A landscape with many valleys, sampled at points; each row gives a point and its height.
From any point a ball rolls to the lowest of the 2 points nearest to it. It stops when none of these is lower. Distance is the straight distance between rows; heights are no part of it.
k_458: [ 14  11  10   8  -4  -2 -23  26   7  -5  22   3  -3  10 -24  -7 -10 -11
  20  16   9]  h=263
k_884: [  4   9 -16 -16 -19  -9  -5 -12 -14   0   8   4  17  -9 -10  20  -2  -6
  23   2 -16]  h=670
k_882: [ 12 -16  -4   4  -6 -14 -44  23  -5   2  10  12   3  -3  -4 -13  13 -11
  20  -6   1]  h=371
k_513: [ 13   8   0 -12  -3 -16   6  -6  -3   6  -3 -10   2   0 -10  15 -16  -6
   9  -2   2]  h=703
k_521: [ -4  -2 -10  -5  10 -13   9  16  11  28   4 -26  -8  15   9 -18  -5   0
   4 -30   2]  h=421
k_702: [-12 -16   9   8  27   5 -10  27   2   0  11 -12   3   2  -9 -15  -2   9
  -1  -2   7]  h=147
k_566: [-20  12 -21  19   2  12  17 -12  -4 -13 -17  13 -22  15  12 -10  13   8
 -12  -6   6]  h=361
k_844: [ -7  13   4   0  -6   5 -14 -13   5   0   8   5  -3   5  15   5  -9  -3
 -13  10   7]  h=541
k_826: [-15   1  -2   9  -7  13 -20  -5 -17 -15  -6  -1   8   2 -11  11 -12   5
   4  15 -10]  h=184
k_549: [ -2   2   4 -22  17  -2  17 -15  12   4  -9  -9  11 -10  -2 -18  11  -7
 -15  16   4]  h=274
k_659: [ -6  -4  -4   4   8  -5  -7  20  18  29   8   1  -3  13  10 -19   2  -1
  -1 -22  17]  h=455
k_627: [  0  13 -17 -17   4   1  12   0  -6  -5  14 -11  17  -7  18  17 -10  11
   4  -4 -26]  h=225
k_353: [ 17  -6  -1 -33 -10  -5   8 -10  12  12  15   1  21  -8 -13   0  -1 -12
  -2   1  -7]  h=308
k_22: [ -4   6   9  11 -21   4 -28  -7   6  11  13   9  -1   8  -5  -8  -9  -4
  -2   4  23]  h=511
k_402: [ 13  -2   7  17  14   6   1  10   6 -23 -15  12  -8  -1   7  -7   6   6
 -17   8  11]  h=429
k_160: [  8  -8   6 -12  -1   1   7  -4   3   9   0 -17  -2   5   2  16 -22   1
 -15  -6   3]  h=714
k_573: [-17  -8 -29   0 -10 -15   8  -5  -7  15 -15  -8  -8  -2  18   4  -1   0
   5 -34   4]  h=651
k_784: [-24   2 -17  -5 -15  -6  -8 -30  -9  -9   0   9   1 -15  22   8   5   2
  -9  -9   6]  h=606
k_832: [ -6 -10 -27  -7 -13 -14  -4  -1  -6  10 -12  -1   2  -4   3   1   7  -9
  17 -20  -9]  h=640
k_424: [ 16 -12   0  -9  12  -1   2  11  -7  -6 -11  -4   5  -5  -7   8   8  -2
   4  10 -17]  h=400
k_909: [ -6 -13  19   9  -7  -8 -21  -4   3   4  17   8  -2   0 -21 -11   0   0
   6  -9  11]  h=489
k_910: [-10 -16 -21  -5 -10 -13  -6 -15   2   3 -17  13   7 -11   4 -14  18  -4
   0 -17  10]  h=629
k_980: [-13  -5  -1  17  26  -6  11  22   0   5   4 -12   5   4  -9 -21   3  19
   9 -20   0]  h=59
k_683: [ -8 -17   1  -1  21  19   1  23  -4  13 -12 -11   2   0   0  -6   8   1
  -6   7  -5]  h=236
k_431: [-19  11   0   2   9   1  20 -15 -17  -4 -15 -12 -13  -7  12  18   1   3
   2   7  -6]  h=362
k_462: [ 23   3   7  -8   0 -20 -12   1  13   0   4   9   4  -3 -13 -12   6 -11
   5   4  13]  h=242
k_769: [  8 -17  14 -18  16   7  20  -5   4  -3  -8 -18   7  -8 -15  -9   0  -1
 -19  12  -2]  h=216
k_822: [  0  -6   3 -25  -2   8  11 -11   8  11   1   8  23 -15 -11  -4  11  -6
  -4  13  -5]  h=327
k_346: [ -5  12  -2   9  -1  -5   9 -22 -11 -19  -6  14  13 -15  11  21  -8  15
  -6   1   6]  h=231
k_731: [  9  10   6  -9   0  -6  22 -15 -15 -17  -1   4  15 -16   7  31 -12   6
   1  10 -15]  h=290
k_492: [-12   6  -6  21  13   8  10  10   5  -6  -2   8   7   2 -10 -13   8  21
   5  -8   2]  h=149
k_690: [-12  -4  15  -6  10   2   7  -8   6  -3  15 -20 -12   7 -10 -10  -8   5
  -9   0  -9]  h=447
k_381: [ -8  17 -19 -14  -8 -12 -13 -23  -6 -10   7   3  12 -11  26   9  -5  -4
  -1   2  -5]  h=591
k_136: [ -8  10   8  24  18  -5  -1  10   4  -6  -5   2 -26  17   1 -20   7   2
  -4  -4  20]  h=271
k_669: [ -3   8 -12 -12   8  -1  12   7  10   9  12 -22  -6   9  11 -11  -1   3
   0 -14 -18]  h=373
k_333: [-17   6 -15  -5  -2  24  10  -4  -6   1  -7  13  13 -11  29  11   5   2
 -13  12 -12]  h=405
k_440: [  5 -19   4 -11  28   1  25   6   0  10 -11 -31   0  -8  -2 -19  11   7
 -14  -5  -3]  h=145
k_936: [ 10 -12   8   8   3  -9   8   6  11   9  -2  12  10  -6 -17  -8   5  11
   4 -20  16]  h=181
k_249: [-10   7   1  39  12  13   4  22   9  -8   0  13 -10  14 -12 -19   3  17
   2  -8  20]  h=215
k_223: [ 11  12  10  -2  -4 -19   4 -25  16   1   0  14  -8  -4   1  -6  10  -6
  -2   0  14]  h=151
k_406: [ -3  19   1   2  -2  -9  17 -25  10   7 -13  20   5 -12   2  -2  13   0
  -8   2  28]  h=37
k_718: [ 15 -17   5   0  -2  12  -7  19   3  -1  -6  16   2  -7   6   6  13   0
  -1   9  -8]  h=443
k_852: [ -5  -2  -8 -20   5  -2  18 -14 -13  -4 -23  -4   1 -19   8   8  21 -14
   3  15 -11]  h=420
k_149: [ 17   5   5 -13   0  -7 -23   1 -12 -11  21  10  20  -8  10  17  -9  -2
   1  16  -9]  h=235
k_907: [ -3   1 -14 -13  -6  16   6   8  11   8  19  -6   8   5   6   1  -2   7
   3  -5 -25]  h=313
k_318: [ 18  -9   8  -1   7  10   9  25  14   4   7 -17 -13  10  10  10 -18   6
 -15  -5   3]  h=726
k_580: [  2   2 -28  -9 -26   1 -10  -3  -4   4   4  10  19  -9   7  13  -4  -1
  11  -8 -10]  h=656
k_227: [ 17  -1   3 -12  -3   6   7  -1 -15 -14 -13  -1  10  -3   5  25  -8  -8
  -2  24 -19]  h=346
k_269: [-23  21  -3  24   6   5  -4 -13  -2  -5  -8  14 -22  19   9  -9   6   4
 -10   2  20]  h=322
k_545: [ 17   8   8   2  -2   2   1  15  16 -10  13  -6  -7  10 -14  -6 -13  -3
   5   7   2]  h=356
k_799: [ 14   2  -2   5   6  -2 -10   7   1 -24 -15  -3 -14   8  10  -1   1  -5
  -8  13  -3]  h=460
k_196: [ -6   6  -4  -7   8   3   6  -8 -13  -6 -34 -16  -7   0  -2  -2  10 -15
   2  26  -6]  h=374
k_81: [-10  13  -3   2   0  16  -5  -8  -3 -17   8  19   9  -5  27   5   7   8
  -7  15 -18]  h=353
k_188: [ 16   3   7 -18   1 -12   5   0 -22   6   8 -11  11  -3 -20  32 -17  -7
  15   4 -11]  h=690
k_858: [ -2   3   5 -16 -12 -11  -9 -24 -20  -5   9   2  17 -10 -23  18 -13  -5
  10   8  -8]  h=679
k_452: [  4   8  20   2 -18  11   2  -8   6  -1  13   1 -11   7  -6  16 -11  -2
   5   9 -15]  h=206
k_751: [  1 -14   3  16 -16  -7 -10   1  -4  21  -2  19  14  -8 -15   2   7   5
  16 -23  14]  h=226
k_50: [  2   2  -2  24   2  18  18   0   0 -22 -21   4 -22  11   0  -7   7  10
 -13   4   0]  h=397
k_816: [ 13 -10   3  15  -9  -4 -41  33  -4  -8  17   8  -2   0 -21 -11  -5 -15
  24   9  14]  h=347
k_815: [ 13   8   4   9 -11  12 -19   4   9 -19   1  19 -10   6  16  -3   7 -10
  -8  23  -5]  h=500
k_67: [ 22   3   7   3  10  -6  18  19  22 -15  13 -19 -16  11 -12 -24  -4   1
  -2  -1   0]  h=412
k_511: [ -7  -3  11   7 -14  14 -18 -10  -2 -21  20   9  12  -2 -15   1 -10  10
   0   8 -12]  h=83
k_6: [ 11 -11   1  12   1  -9 -31  24 -15   1  -3   8  -1  -1  -1  12   0  -3
  18   1   1]  h=318
k_79: [  7  -9  21  10   5  -7  17  18  14   3  11 -11 -22   9 -21 -17   7   0
  14 -15  -6]  h=451
k_575: [-20  -5 -17  10 -14   2  -1 -14   4   8   2   6 -13  13  17  -4  -5   8
 -21 -32  13]  h=669
k_937: [-21   1 -28  10 -11   0  22 -10  -8   4 -12   2 -18   5  24   7   0  10
 -10 -31  11]  h=661
k_631: [  1 -24   5  -7   3  -6   7   0   1   8 -13  -2  15  -9 -28 -10   6   0
   7 -12   2]  h=130
k_712: [  9 -10   2   0 -12  20 -21  10  14   0   5  21   8  -4   6 -10  11  -7
 -12  13   3]  h=481
k_163: [-11  -1  14 -12   7  24  12   2  -6   7   1 -10   7   1 -19   3   2  -6
   6  22 -23]  h=379
k_526: [  1  16  10  -3  -7  -8   7 -31  -4 -10 -10  18  19 -16   1  12  -2   0
  -6  17  18]  h=160
k_334: [ -1   0 -15   6  -2  -7   7  -1  12  -4  -1   2 -10   9   8 -12   1   8
  -7 -25   5]  h=678
k_965: [ -7   2   8  -9   8   9  33 -15  -6  10 -15  -7  -4 -11   7  13   7  -5
  -8  12  -3]  h=402
k_469: [-19   6 -11  10   5   6   8  -5 -20  -4 -33 -17 -18   6   1   7   0  -1
   5   6  -4]  h=314
k_761: [ 14  -1   2  10  27  -8  21   7 -10   0 -19 -34 -28  10  20 -12   2   4
 -18  -7  11]  h=743
k_144: [  2 -13  26   7   1 -13  -6  12   9   4  27  -4  -8   4 -31  -7  -8  -1
  16 -13   4]  h=473
k_979: [ -6  10  19   6  -8  22   9  -9   1 -20   8  12   1   1   9  10  -2   3
  -5  25 -22]  h=291
k_906: [  7   9  -4  -4 -14  -4 -25 -11  -3  -6  14  14   9  -6  34  16  -5   0
  -8   4   0]  h=569
k_644: [-15   1   3  -5  12  11  -5  10  -6  24 -11  -6  11   2 -15   0   4  -9
  10  17   0]  h=317
k_9: [ 13   8  -2 -24  17  -3   0   9 -16  -1  16  -1  23  -8  14  24  -3   0
   6  12 -25]  h=89
k_863: [ -2  -2 -23   2 -26  -7  -5 -21   5 -12  -7  12  -3  -2   9  -5   0  -1
  -5 -15   6]  h=618
k_409: [ -8  -2  -3   9  -8   5 -25  12  13  18  16   7   4   8   9 -12  -7   2
  -7 -13  20]  h=483
k_879: [ 12   4   6 -24 -23  -8 -14 -17   6  19  23   6   5  -1   0  10  -4 -15
   4   4  -1]  h=237
k_576: [  9   8   8  -3 -30   0  -9  -7  15  13  19   8 -10   9   1   4  -2  -9
   7  -2  -7]  h=140
k_560: [  4 -14  10  23   1 -10 -23  24  -7  13   2  15   4  -5 -11   4   4   6
  20 -14  17]  h=266
k_266: [ -2 -17 -11  -8  14 -10  16   4  -8  10 -19 -18   6  -8  -5  -8  11   2
   3 -16  -5]  h=52
k_892: [  7  17  15   6   8 -20 -18  11   6   9  11   1  -8   9 -16  -9  -2 -11
  22   3  17]  h=127
k_824: [-16  -3  -3  13  -8   2 -14 -13 -18  -8 -21  -8 -13   9  -5  12 -12  -4
   0   3   3]  h=256
k_623: [ 18  -6   6   8  20   6  20  21   7  -6  -5 -22 -25  11  17  -6  -3   9
 -24  -2   7]  h=736
k_847: [-14  -1  16  -2   9  20  22   3   4  11   1 -25  -8  10 -17  -8  -4   3
  -3   6 -13]  h=419

For each start below, name the point where the ball stops.
k_712: k_406
k_882: k_266
k_513: k_9
k_847: k_980
k_50: k_980
k_381: k_9

Call two points neighbours if one is among the 2 nearest of the other. Go from one point of each pair to the other, from neighbour to neighbour, staying as low as possible. Name the highest point that can't be avoided.
k_980 / k_406: k_815
k_576 / k_892: k_882
k_892 / k_406: k_462
k_576 / k_266: k_822
